Each row is a point on a landscape with many valleys, with its height.
A ball rolls from a point to the lowest of its 2 nearest points, and stops where none of them is lower. Distance is the straight distance between rows; heights are no part of it.
J_492 (h 8.64): [ -2  -7   8  -5   2  14 -24   7  19  -5 -21   4 -10   9   3  17 -19   9
 -26  13   0   1  17 -22  11  17  14   8 -37  -7  41   7 -15  -7 -49 -12
   9   6  20 -28 -13  -2  20  12   1]
J_929 (h 2.46): [ 20 -14  -3  15  -9  16  27   4   7 -12  15  -2 -18  15  23 -15   0   5
 -16   9  10 -16  -5 -14   5  21  -6 -11 -19 -15  16  19  -7  11 -23 -17
 -36  19  26 -11  -3  -6  21  17 -15]
J_92 (h 5.51): [-33  -6   1 -13  -5  -6 -13 -32   7 -18  21  15  17   9  30   0  -2  -9
  -2  -5  -6   4  28   3   5 -15 -22 -32  19 -23  -2   8 -14  -2 -32 -14
 -27  32  30 -29 -12  11  -7  17 -25]
J_931 (h 6.27): [ 13   5  -4   1   4  -5   5  24 -10   2  -8  -6   4 -17 -29   9  -9  -7
  22  11   6   4   3  -1  -6  -4   0  12  26   5   2  -3  10  -9  25  14
   0 -13 -33   2  23   5  20 -21  21]
J_249 (h 6.89): [ -7  16  -1  12   4   6 -13  11  21  13 -17   1 -16   3   9  22 -46  -2
   1  -7   0  16  18  -9   4   0  19   0  -8 -13  35  -7   6  -6  -5  18
  21  -2 -21 -13 -11 -11  17 -21   2]
J_27 (h 5.26): [  4  -6 -25   7  16  -1  -2 -18  -9 -11  12 -14  -4  30  15  -5   6  20
 -20   0  10  22 -13   5  -1   6  -3 -16   5  -5   2  10   2  -8   1 -14
 -48  10  15   7  -9  26 -14  12 -22]
J_455 (h 1.75): [ -2  -7   3   8  -8   6   4  15  19 -10  18  28  -1   2  35   9 -10  12
 -19   6   6 -18  28 -25   8  23 -10 -11 -13 -36  14  12   7   5 -24 -21
  -9  14  32 -23  -5  -2  13  19 -19]
J_759 (h 7.12): [  6 -16  15   9 -14 -14  10  21  14 -13   6   2  35 -12   2  -9  19  -2
  -7  17  12  14  21  -7  -1  13  -7  -4  16 -25 -18 -11  -1   0  -1 -20
 -14   6   2 -10  -1  31 -19  13 -26]
J_35 (h 5.20): [-13 -16  -3 -19  -9   3  25 -23 -17 -20  34  31  -1   4   3  -1  -3  -1
 -16 -12   3 -22 -13  -5   3  11 -29 -44 -17  -8 -18  13  12   3 -30 -45
 -29  17  17 -16  12 -26  12  26 -13]
J_804 (h 4.50): [ -5 -29 -10  -4  -7 -21  -8  15 -18   2   6   8  15 -16  -9 -32  24  29
  18  20  -1   3   5  -7   0   1 -25   2  30   7 -29   6  -4  -2  26  -5
 -27   1  14  -1  14  21 -26  -1  -9]
J_926 (h 6.49): [  9  23 -10  30  13  -1   7 -23  19   0  14  -5 -31  28  44  16 -33   5
 -15 -25  10   4  -8  -7  -5   5  22 -10 -15 -12  15   1  13   0  -1  -8
  -6   6  -4  13 -19   2  -8  13 -10]
J_67 (h 3.29): [  9   2   6 -20   0  17   4  23  16  13 -30   5  -5 -10 -41  -3 -14   1
 -17   0  10  17  31  -7  -5  29  30   6 -43   3  22  -7  -5 -14 -16  -6
  28 -15  -6  18 -11   1  -7  -7  -2]
J_777 (h 3.98): [ -2 -10 -19   0   0  -5 -26   8   4   2   4  20  27   1  -2 -11   5  16
  24  11  10  -7   6 -19  -5  15 -13   6  13   8  -9  -4  -7 -17  24   8
 -14  -7  10  -2  16  27 -22   0  -1]
J_522 (h 8.09): [ 21  -5  -7   3  13   3  11 -22  -6   4   0  -9 -12   2  -7 -13   6   5
 -13  -4  21 -14 -46  -6  -3   4   2  12 -10  10 -12 -20 -17 -10  16   7
   2 -16 -11  20   9   3  -9   2   0]
J_940 (h 4.78): [  3  18  16 -17 -29   5  22  19 -12   6 -21  11  -2   2 -42  -1  19   4
  -5   3  -2  -6 -21  26   3   0  -2  12   1  11   3  -9  18 -10 -19  13
  18 -13  -7   3   9  -9  21  -1   6]
J_392 (h 5.82): [ 10  13   0 -11   6   3  10  19  11  20 -21 -25   0  -9 -31 -12   0   3
  21   4   5   5  -3   6 -19  -6  13  24   3  28  -3  -3 -15   0  16  35
  13  -9 -13  31  -2   2 -21 -13  13]
J_854 (h 6.16): [ -2  -2  13  -8   3  -8   0 -24  17  11   7   0 -11  16   4  11 -42 -15
 -29 -25   8 -11 -36 -20  -9   8   3 -11 -52  -2  18  15 -13  10 -51 -12
   1  -2   7 -45  -8 -32  11  17  -4]
J_226 (h 5.54): [-32   1 -10 -18  -4  -7  14 -26  -8  -4  38  22  -5   7  21   9 -33 -14
  -1 -25   0  -9  -2  -2  -9  -1 -27 -49 -12 -13 -12  16   1   9 -25 -26
 -29  33   8 -29  -2 -27   3  10 -15]
J_344 (h 5.86): [-24   1   8 -17  -6  -9  12 -27 -14  -4  17  -4 -11  20  -5   6 -30 -15
 -19 -32   0  -1 -28  -7  -9  -7  -8 -39 -32   1   1  23  -7   7 -42 -18
 -22  23   5 -33   0 -34  12   7  -3]
J_127 (h 6.76): [ -6  29 -13  30  22   8  -7 -41   3  -5  27  -8 -42  17  56  19 -27 -10
  -6 -24  -6   6 -13   3  -7 -26   2  -7  -7  -6  12   7   8  11  -8   2
   6  27  -3   9   0  -5  11   4   2]
J_570 (h 5.30): [ 11  14  15  -6   4  13   5  21   1  12  -9 -19   8  -4 -27  14  17 -19
 -17  12  -4  24  -7  14  -8 -13   1  26   4 -17  -8  -7  -4  12  -2  17
  32   7 -18  19  18   3  -9   2  14]
J_751 (h 3.89): [ -5  -2 -26  -1  17   3 -14 -15 -29   1 -13  -9 -22 -13  -9 -21   3  14
  23   2  -7   9 -21  11   2 -14  -4   2   0  41  -2  10  -3  -3  34  11
  -8 -10 -17  17  17  -4  12 -30  20]
J_710 (h 6.73): [-16   6   5 -29 -12  -1   6  35  -2  19 -22 -13 -25   1 -36 -13  -9  -8
  -2  -6 -14  46  23  11  -3   4  20   2 -26  -3  25  24   0   8  -8   7
  11   5  -5  -1 -12  -7  -6 -29   0]
J_122 (h 6.10): [  8   7   8   7 -17  -5   8  12  10  -2   1   2  -4 -21   8  12  -4  -6
  28   7  -4 -37  -3  10  -5  -6 -11  26  13   1  -2 -15  15   3  -8  17
  24 -14  -6  -5  14 -16  16   0  12]
J_18 (h 4.39): [  0   2  -7 -20  14   4  -1   1 -38   8 -24  -2 -18 -15 -47 -19  20   0
 -13  15  -3  23 -33  23   9 -10  -7   7   3  22  -7   2  -6  -2  19   7
   7 -12 -30  11  29  -1  19 -15  19]
J_948 (h 2.76): [-29 -10 -32  -1   0  -8  11   6 -14  -7   7  -1  -7   9  11  14  12   6
  15   1 -15 -22  -6  17   7 -16 -34 -20  46   6 -16   2  -2 -14  31  26
 -34  23   2   5  10   5   2  12  -1]
J_548 (h 6.88): [ 26  -4   5  13   6  12   1  -9  33  -7 -14   9  -8   3  -7   8  -3 -15
  -7   0  16 -20   7  -1  19  21  22  13 -21  -2  18 -31   9 -11   4   3
  32 -32 -17  13   2   0   4  10   5]
J_223 (h 3.70): [-10  -1  11   6  -7 -10 -22 -11 -14  -5  21   7   8 -13  13   6  -7 -11
  10 -10 -14  17  36  -8 -14  -6  19  -8  -8 -14 -26  -1   8  16   8 -31
  38   5  -3  16  -5  -5 -40 -22   9]
J_416 (h 3.07): [ -5  -9 -18   4  15  -3  -7  -2 -34 -15  10  -1 -11 -29   9  -3  36   6
  -8  27  -8   6 -16  18   4 -11 -28  11  14  -8 -26  -6   7  -6  16 -19
  -7  13  -3  12  30  19  15   4   3]
J_241 (h 5.46): [  3 -24  18  -5 -16  -1  15  15 -19   7  -6   9  25  -7 -29 -38   0  17
  26  12   4 -21   2 -10  -1   5  -2 -20  15  27 -22  15  -1  13  15  -6
 -26  -6   0 -10  -5 -11   6  -2   4]
J_623 (h 6.90): [  1  17  -4 -19   3 -16 -12 -17  20 -18   6   1  -2   3   0  32 -17 -19
 -21  -7   4 -12 -19  -4   2   3   0  21 -16  -8   6 -15   0  -7 -29  -6
  19 -13  -5 -25   7 -14   2  12   7]
J_635 (h 8.63): [ -7  12  -3 -18   1  16  -4   2 -10 -12 -16  -6   2  28 -36   9   9  -1
 -28  -4   0  31 -13  -5  -2   7  11  -9 -26   7  14  20  -3  -7 -27  -7
 -12  12   3  -2   6   9   1   5   7]
J_466 (h 4.73): [-23 -16   7 -28 -24  -9  20  -4 -26 -13   9  14  -9  17 -11 -16  29  10
 -14 -12 -13 -13 -18  10  23   7 -21 -26  -2  -4 -15  13   7   9  -9 -20
 -16   6  21  -8   7 -17   0  19 -12]
J_632 (h 7.82): [ 30 -10   6   5  13  -3  -5 -34  -5   6   1  17   9 -13 -17 -22  10 -12
 -21  -5  23  -8 -34 -24  -2  12  26  21 -26   3 -11 -29 -16 -14   6  -8
  33 -35  -1  15   2   1 -26  -5   5]
J_255 (h 3.41): [  0  -9   6  26 -10  27   2   1   7   3  -4  23  29  10  16 -19   9   9
  10   4   3 -12   7  -5  18   3  -8 -20   3  -6  11   3   2   1  -8   8
 -22   9  19  -8  -6   9  27  17 -12]
J_356 (h 5.75): [ 15 -15 -14  21  10  -2  12  -9 -14   8   8   2  -4   6  16 -28   8  31
   1  -6   8   3 -13  -4   3   7  -1 -15   4   2 -12  10  18   3  31  -9
 -35 -16   3  15  -7   6 -14   3  -8]
J_496 (h 5.61): [  4   2  13  15 -14  -4   4  15   6  -2  11  -9   6 -20  29   7  14  -8
  26  12 -24 -11  15  17  -5 -13  -5  18  10 -11 -14   4  24  22   1  -5
  17   5   2   5  -4  -8   1   6   5]
J_457 (h 2.78): [ -6   7   2  -4  -6   5  26  16 -28  -7  10 -24   7   9  -1  12  23   2
 -10  10 -15   3  -7  23  -2 -21 -14 -10  34  -2  -8   9   1   4  -7   3
 -30  32   7   2 -13  -3  13   9  -1]
J_29 (h 5.98): [  9  -6 -21  27  -4 -13  28  36  23  -5  16  -6 -11   2  44   8   8  13
   4  21   1 -15  21  -4 -15  14 -13  13  21 -20   0  13  16  -3  23  14
 -31  15  26   0 -10  21 -10  10 -22]
J_380 (h 3.83): [  2  -1  12  -6   2  -6 -23  33  36  22 -33  11   7 -30 -14   7  -3   2
   7   6  -1  12  39   5   6  24  27  25 -32   6  23 -26   0 -13 -13  -8
  50 -18 -10  21 -23   7 -15   4  -7]
J_596 (h 0.97): [-17  -3 -12 -22 -25   0  11  24  12 -18  -1  -6 -11  20  -4   4  -2 -18
  11   7  -9  -9   8   9  11  13  -9  -4   6  -5  10   6 -17   1 -10   9
 -16  25   5 -18  -2   1   4  12  -6]
J_590 (h 2.80): [-12   5  15 -11  -9  25  -3 -12  -6  20 -27  20  -3 -13 -41  -8 -20  -1
  -3 -21   3  14  18  -2   2   7  20 -17 -37   8  16 -12  -3 -14 -10   2
  37 -19 -13   8   4 -16  11 -28   6]
J_458 (h 6.51): [-20   9  12 -35 -16   2   6  10 -27  12 -31 -12 -20  -8 -49 -32  18  -5
   9  -1 -17  37  14  33   6 -12   9   1  -9  19  12  19  -8   8  -5   7
  14   4  -4  16   2 -10   6 -31   5]
J_797 (h 4.21): [-20  -4  22 -20 -32   2  16   4 -20  -3 -13   3  -5  10 -24 -15  34   4
   3  -9 -21  -5   1  25  25  -7  -5  -6   2  -1   2   8   9   6 -15   1
   5   1  15   5  -2 -13  12   3  -3]
J_280 (h 4.25): [ 21   0  19  -5  -9  21  15 -31 -10  -1   0   9 -22   3 -17  -2  -8  -5
 -24  -7   4 -25 -38  -1   4  -6   0  10 -17   9   6 -14  -3  -1 -23   7
  22 -26  -5 -14  13 -25  28  -4  13]
J_145 (h 3.76): [ 30  -6   1   3  13  15  11 -29   0   4  27  12 -11  12  12   2  -5  -7
 -28  -6  14 -36 -48 -17  -3   1 -15   5 -24   5  10   5  -7   7 -14  -2
 -11 -19   9 -25   9 -22  32  21   4]
J_270 (h 5.56): [-35   7  -6  -4 -25 -30   1   6  16   1   8  17   9 -13  27   6 -19  -8
  40 -10 -14 -18  17  12  -6  -7 -19 -13  20  -4 -13  -3  10  -1  -5   9
  -8  10   4 -28 -12  -6  -4   3 -15]
J_110 (h 1.66): [ 14  -7   3 -10   1   5 -23  11  13   6   5   3  16  19   1  -1 -13  23
  -9   1  12  -8  25 -37  -1  28   4   4  -7  -6  14  20 -21   8   3 -11
  -8   0  31 -12  -7   6 -17   1  -2]
J_864 (h 5.02): [-28   9  -2  -6  -6  -7  -2 -21   1  -5  22  -2   0   6  39  10  -2  -4
   6 -17 -14  -6   3   9  -9 -20 -16 -13  17 -11 -13   2 -14   5 -14   2
  -8  27  15 -10 -16  -2 -16   7 -14]
J_448 (h 6.53): [  7  17  -9 -11   4 -21  -1 -17  20  -7  25   0  -4 -22  30  23 -24 -19
  10  -3   3 -29 -12   4  -9 -11 -16  27   8 -10  -6 -14   9   1 -16   1
  12 -10  -3 -21  -2 -26   8   4   7]
J_411 (h 5.01): [ 25  21   7  -2  -2   5  15  13 -12   4  -7  10   2  -6 -36  10  29   5
  -8  11  12 -19 -30  22 -10   1  -4  30   5  24 -11 -24  24 -11   3  12
  32 -18  -9  26  23  -7  13   6  23]
J_546 (h 5.44): [  7  -4 -10  41  13 -16  19   9  25   5  12 -15   4 -15  44   4   5  -4
  21  15   1 -20   4   3 -13 -14  -9  16  31 -17 -17  -4  11   2  21  27
 -18   3  -1   4  -7  20  -6  15  -9]
J_518 (h 5.90): [ -8 -16   9 -14  -9  -2 -11  14  -2   9 -15  -7  17  -1 -24 -40   2   8
  26   3   1  21  23  -4   5   4   7 -10   1  18  -1  17 -11   9  13  -2
 -20   0   0  -7 -13  11 -11 -16  -5]
J_959 (h 7.11): [ 24   6   8  13  12  19   5  15  19  35 -16 -16 -24  -8  -1   7 -35   8
 -11  -5   5  11   7  -4  -5   3  24  23 -25 -18  32 -11   9   4 -11  15
  32 -20  -9  12 -16 -25   4 -15   5]
J_624 (h 6.39): [ -5  12  -2   0  11 -10 -19 -19  17  18  18   7 -23  20  36   5 -42   1
  -8 -33   0  -7 -31 -20   0   3   1  -1 -38   7  27  17 -13  10 -21  -2
   0  -2   7 -31 -10 -27   6   5  -4]
J_232 (h 6.56): [ 13   7 -12   6  13  15  -1  -8  33   6 -24 -17 -20  19  -5   4 -23   0
   6  -9  19 -14   5  -3   3  14  23   9  -9  16  29 -15 -13 -16  14  31
   9 -17 -10  21  -7   8   0  -5   0]
J_515 (h 7.23): [  8  -3   9 -12   3 -20 -15 -23  33 -17 -19   9   7   8 -11  19 -15 -11
 -34   0  13  -9 -12 -21   8  26  25  13 -28  -2  11 -17  -9 -18 -38 -18
  20 -30   1 -29 -11   5 -10  24  -6]
J_413 (h 4.17): [-16  10   5   1  -5 -23 -23 -16   8 -16  17  14  -8   4  24  26 -21  -6
  -4 -19 -11  15  40  -8  -1   0  21 -12   1 -20  -6  -3  22  -2  -1 -31
  27  -5  -1  -5 -15   5 -31  -7  -6]
J_333 (h 3.48): [-22   2  22 -24 -13  -3   3 -15 -26  -1 -12 -19   7  16 -23 -13   6  -3
  11 -18 -19  -2 -10  24  15 -21   5 -28  14  26 -10  11  -3  21  -8  -4
  -2   2  -6  -1 -11 -30   4  -8   9]
J_992 (h 2.12): [ -9  -5  -6   1 -21  -8  24  39   6 -17   2  -9  -7   8  -2  15   1 -14
  36  11 -25 -12  30  16   0  -2  -4 -11  44   4   4  15  17   1  15  12
 -23  18  -6  -2  -9   8  12   5  -3]
J_614 (h 3.90): [  3  -2  21   4  -7  17   3 -10  -2   4  -2  15  41  -2  -8  -8   6 -11
  -2   3   3 -12 -24   3   6  -3  -7 -10  -3   3 -12 -11  -3   8 -24  -1
   2  -7  -4 -19  -1  -7  23  17   2]
J_595 (h 2.79): [ 15   4  -5   8  21   0 -12  -6 -25   3   7  -2  11 -15  -7   0  19   9
  11  -1   4   4  14  -4  -5 -12  10  11  12   8 -17  -3  15  -2  35  -7
  15 -19  -5  44   8   3 -19 -18  21]
J_40 (h 6.52): [-25   2   1 -11  -1  -8 -16  16  13   4 -18 -22 -15  10  -1   1 -18 -13
  -7  -6 -18  56  20   2   5  -3  28  -8 -22  -4  37  24   0  10 -14   6
  -1  13  -5 -25 -25  -2   1 -30  -6]
J_728 (h 5.70): [ -2  18  11 -11   8  15 -10  10  13   3  -5 -30 -13  14  -7  42  -9 -21
 -22  -1 -15  24  -2   5  -8 -19   2  25   2 -17  18   2  -8  13 -18  26
  34  16  -8  -3   9 -13  -1 -14  16]
J_993 (h 7.56): [ 22   3  19 -15   4  -5  -6 -23   4  -5 -16  15  15   2 -42   4   9 -14
 -41   1  21  -7 -27 -16  -1  12  21  24 -20   7  -1 -22  -8 -17 -19  -5
  34 -39  -3  -9   5   4  -9   8   8]
J_828 (h 5.07): [ -1  -6  28  19 -20  -6  -5  15  20  17  -5   6  14 -25  22 -12   3   1
  14   2 -12  -6  15   4   5   2   7  17 -18 -19  -5  -9  11  22 -14  -6
  32  -7   9 -10 -18 -10  -2   4  -8]
J_673 (h 5.55): [ 10  -3  11  27   0  -6 -10  16  33  20 -14   2  -1 -14  36 -10 -10  20
  14   5   6  -8  30 -14   6   9  16  21  -3 -12  17  -7   2   0   0   6
  11 -12  15   2 -30   9  -6   4 -13]
J_156 (h 7.49): [  1  -2  11  12  -4  -5  -2   8  10 -13   3   9  25   1   1  14   7 -13
   5  -3  -1   8  36  -2  10   3   6 -16  29 -22  -4 -13  16  -7  17 -10
   3 -13 -18   4   5  23  -5   5  -5]
J_498 (h 4.47): [  0   3  11   8  -4   2 -16   3  15  10 -12   9  19 -18   1  -6  17  -2
   0  -1  -7  16   5   1   0  11  22  23 -34  -6  -6 -16   8  -1 -12 -10
  43 -10   6  25 -15  10 -29   5  -5]
J_653 (h 5.94): [ 20 -10   6  25  11   3  -9  31  33  30 -25  31  18 -17  11  -7  -9  34
  -9  13  21  -9  35 -24   6  40  22  10 -27   0  32 -17   4 -18   3  -3
  18 -28  17  11 -30  10  -3   6 -20]
J_558 (h 6.19): [-10  13   7 -21 -10   0  16  19 -21  20 -30 -10  -4 -13 -42 -24  26  14
  16   0  -7  16   8  29  -9 -15   4   9  13  30  -8   5 -10  -5  10  25
   9   1  -4  38  -5   5 -17 -15   5]
J_7 (h 3.42): [-14   1 -29  10   7  -6  -3   4  -9  -6  11  12   0   9  10  18   3  24
  17  -3   7 -19   6  -6  -5   2 -21 -10  35  -2  -7  -5  16 -26  35  15
 -25   0   7   9  20  22  -4  -1   0]
J_915 (h 7.16): [  3   2   4  -4  -6   7 -13   8  22 -10 -12  14  10  10  -6  14  -6  -2
  11  -4   0 -13  22  -2  20  19  13  -3  -4   1  16  -9  19  -8   3  -6
  12 -23  -9  -2  -3   5  11  10   2]
J_763 (h 1.43): [ -3 -16   9  26   3  28  19  12 -36  -7   3  -9   9  -6   7   0  37  12
  -6  19 -21  21  25  19   3 -22 -10 -31  33  -8 -16   9   8   5  17 -10
 -18  34   1  26  -7  16  13   6  -6]
J_723 (h 3.00): [ -6  -9  -2  17   6 -10 -18 -19 -33 -12  23  -6   8 -30  25   0  10  -3
  14  10 -17  16  16   7 -19 -21  -1  -5  21   3 -46  -1  -2  14  21 -30
  19  19  -6  24   3   7 -35 -17   8]
J_658 (h 6.14): [  5   7  -5  24  13  -3   0 -27 -12   4  15   0  -3  12  21  -4 -15   7
  -5 -24   1  14 -14   0   2  -7  12 -25  -9  -6 -10   3  22   8  14 -15
 -10  -9 -14  10  -8  -5  -9   2  -1]
J_642 (h 3.40): [ -2   8  -9  11  15   4 -21 -19 -19  16 -14  -9  -2 -25   1 -10   5  -2
  35  -6 -15  18  14  13  -1 -23   5   6   1  20  -1  14   8   9  37  15
  25 -17 -11  38   9  -7  -2 -34  23]
J_722 (h 1.94): [-23   7 -28 -21  -9  -1  11  -1  -2 -21   6 -13 -22  22  -2  16  -7  -3
  18  -2  -3 -26 -13  13   1  -8 -18  -7  25  22   1   0 -19 -11   8  24
 -23  26  -2  -2  12  -8   4  -1   6]
J_668 (h 4.49): [-24   9   3   7  -6  14 -17 -14   0  -5  -3  -9   1   9  23   4   3  -1
  -1  -7 -12  19   6   4  -1 -17   5  -2 -11  -8   7   1 -16   1 -32   2
   4  31  16  -2 -12  11  -5  -2  -8]
J_891 (h 4.98): [ 16 -33  -5   0  -4   1  17  23 -20   3  -2   6   7 -17 -20 -50  28  30
   8  29   5 -10 -14  -5   3   9 -22  -2  10  25 -26  13  -3  10  27  -8
 -34   3   9   2  11   4  -2  11   2]
J_375 (h 6.12): [-28 -17  -7   6  -8 -23  -9   9  -3  -5   5   6  18 -25  12  -9   1 -18
  43  12 -24   6  16  17   4 -19 -25 -12  37   0 -21   5  -1   7  18   2
 -20  18 -16 -21   8  12   5   0  -7]
J_406 (h 3.15): [ 17 -15 -12  11  24  20   9 -17  -9  -9  26 -11 -18  10  23  -4   9  -1
 -18   3  11 -16 -30  -8   3   0 -19  -7 -11  -6  -1  12 -17  13  -1 -11
 -33  19   7   2  19  -4  20  22   2]
J_317 (h 2.40): [  3 -16   7 -18   5   1  -8 -12  -4  -4  14  -4  12  15  -4  -4  -3  -7
 -13  -8   5  -3  -4 -25   8   5  -8 -13  -1 -16 -12  11 -28  16   9 -12
 -10   3   2 -12  14  -4 -17   9   4]
J_821 (h 8.30): [ 15   2   5 -12   1  14  21  -6  -3   3 -12 -18 -37   9 -16  -4  13   6
 -28 -11  12   3 -16  -3  -1   2   9  16 -21 -14  12  -7 -15  -7  -4  11
  12 -11   1  23  13   0  -4  -3  -1]
J_199 (h 3.81): [ 11  21 -14  -8  12  -5  23   4   5 -12  24 -36   8  12  22  37   3 -13
 -12   8  -3  -6 -13  17 -26 -19 -13   8  32  -5 -12   4  -1   2 -11   8
 -24  26   4  -1 -18   0   0  16  -3]
J_809 (h 6.67): [ 34  -9  19  22  -3   1  15  30  18  -5  -2   3  32 -23   3  -7  24  -4
  -6  30  23  -7   9 -16  -5  17  -1  24   6 -14  -6 -20  -1   0   2  -5
  -2  -8   2   3   8  23   3  10 -10]
J_622 (h 3.34): [-43   2  -1 -17  -4 -14 -17 -16 -22  -6   1  -2   6  15  -8   8  -2  -4
  -4 -23 -22  44   7   8  -1 -17   2 -39  10  -2 -11  11   4   0  10  -5
  -1  11 -12 -10  -4   4 -18 -27  -9]
J_937 (h 4.08): [ 32   3 -14  -2  10 -18  -4  -7   1 -16  16  29  21   3 -16  15  17  -8
  -8   9  24 -39 -23  -7   1  20   0  17   9  21 -16 -27  22 -20  24  -8
   8 -35  -4   2  17   2   1  12  18]
J_563 (h 6.22): [  9  -3  -9   9   8  -3  11  -4  15  12 -15 -26 -10   9   1 -13 -11  13
  18 -11  11 -13   5 -13  -7  -2  14   4  15  11  -1   3 -15  -7  34  31
 -12 -17  -5  25 -11   9 -29 -10   0]
J_187 (h 1.08): [  0  -9 -11   3   1   0 -19  -2   9   4  15  21  -8  11  28 -15 -32  21
   9   1  13  -9  20 -33   3  22  -8 -14   0 -13  16  20  -8   3   2 -12
 -30   4  28 -28  -1  10  -1  -3 -11]
J_33 (h 4.87): [  6  15   0  -9  22   3  -4 -11 -19  14 -13 -12  -4  -7 -41   6  12 -20
 -21  -6   2  38 -20  12  -3 -14  10  14 -12  -3  -7  -6  -2   1  11   9
  34 -14 -30  30  26 -11  -9 -17  21]
J_374 (h 2.65): [-19  15   4 -25  -2 -14  -6 -21 -20 -10  -9  -6   6  15 -26  11  -5   1
  -8 -24  -1  16 -12   3  11 -14   4 -21  18   9  -7   0   4  -7   9  -3
  -2 -14 -22  -8   3 -14  -2 -18   5]
J_423 (h 4.64): [ 17   9 -16  11  20  -8   8 -11  14 -16  13 -25   3  13  26  12  -3   1
  -4   8  17  -9  -7   4  -8   1  -1   3  24  -6  -6  -4   2  -4   5  -3
 -32   4   2   3  -8  21  -4  13 -11]
J_451 (h 8.47): [  9   2   0  -3   4  30  -5  -2  -1  -3 -14  -4 -17  15 -13   5   4   7
 -33   3  13   6 -11 -15  -3  12   9  10 -35  -4  31   5 -17 -14 -31   4
  -1   5  21   0   5  12  16   4   3]
J_89 (h 6.63): [-11  10 -20  -6  10  -6 -11 -17   6   4  21 -16 -31  16  29  14 -19 -11
   0 -22 -10   3 -29   0  -2 -17 -12   7 -11   1  16  15 -12  12   0  18
  -5  14   0 -13   6 -20   9  -8   5]
J_267 (h 6.61): [ -4  13   8  -1  -7  -7 -10  16  -3  13 -14   6   9 -19 -18   3 -30  -5
  16   1   1  16  -5  -2  -8  -2   8   8  -2   0  12  -7  12  -5  -9   7
  15 -15 -22 -27   3 -14  23 -31   9]
J_148 (h 2.01): [-10 -16 -18   9  19  -6  -6 -13 -28 -15  27 -19 -16 -16  34   3  15  -3
  -1  18 -29  16  -1  25  -6 -28 -18 -11  25   2 -38   7  -4  13  21 -22
 -11  34  -6   7   0   8 -10   1   0]
J_240 (h 3.47): [ 25  19  -7  16  11  -5 -13 -20 -11  -9  12  15   7  -6  -9  16  -9  -1
   8  -8  22 -24   0 -12  -4   1  18  13   5  15  -6 -27  24 -19  21  -5
  21 -26 -14  21  10  -8   1 -17  27]
J_284 (h 6.25): [ 38 -10  10  18  -1   8  13  39  32  12 -20  22  28 -11 -11  -6   9  16
  -5  26  27 -20  14 -23  -7  44  10  18 -11   9  21 -19   0 -16   9   4
   6 -28  12   6  -7  22   4   5 -12]
J_326 (h 3.12): [  6  -2   7 -17   4  13   4  -4  -7 -13  12   0  29   3  -9   5   2  -8
   0   9   7 -25 -10  -5   1  -2 -17 -11  18   6 -23  -2 -20  13  -2  -6
  -9  11  -9  -5  16 -11   8  18  16]
J_224 (h 6.59): [-12  -6  -4   0   4 -14  -5  16  -6   0  -9 -21   4 -17  -2  -1  11 -17
  26  16 -17  12   0  15  -3 -25 -15  15  37   3  -9   2 -15   6  22  28
  -5  10 -23 -11  15  12   7 -12   9]
J_616 (h 2.61): [ -6 -20   2  39  -6  24  14   1  -8  -5   8  10   6  -1  36 -23  31  14
  12  10  -6 -10  19   5  20 -13 -21 -23  20  -8  -9   5   4  14  12   3
 -24  30  20  16   5   9  13  16 -12]
J_320 (h 4.59): [ 22  15  -5 -11  -1  -8  -5  17   7  10  -5  27  13   1 -41   9   7 -13
  -4  13  18 -23 -28   0  -6  17   1  35   1  23  -8 -24   6 -18  19  19
  31 -29 -12   0  20   1  -4   2  24]
J_757 (h 6.23): [-17  -1  -1  -2  -6  -8 -18  19   1   3 -10 -19   9   0   0 -17  -8  -5
  19   7 -12  48  22   0  -2 -10  13  -6   7   9  18  20  -7   9   2   4
 -25  19   1 -21 -23  15   3 -33  -9]
J_131 (h 3.82): [ -6  -4  -4  13   2  10 -16 -11 -18  -3  -7  -5   2 -14  12 -18  30   5
   8  11  -7  19  -7  15   4 -13  -7   9  -1   0  -6  -5  -6  -2  -5  -4
  -4  10   3  10   7  20  12  -4  -3]

Call two points neighbours if one is among the 2 nearest of the other. Go from one point of each pair to the other, from neighbour to neighbour, staying as low as possible. Name the highest point that can't be avoided.
J_828 / J_931 => J_267
J_596 / J_392 => J_710
J_187 / J_763 => J_614
J_931 / J_148 => J_224
J_595 / J_374 => J_411

Where does a ball stop that starts at each point below?
J_40 => J_596
J_728 => J_595
J_926 => J_763
J_224 => J_148
J_522 => J_828
J_156 => J_828
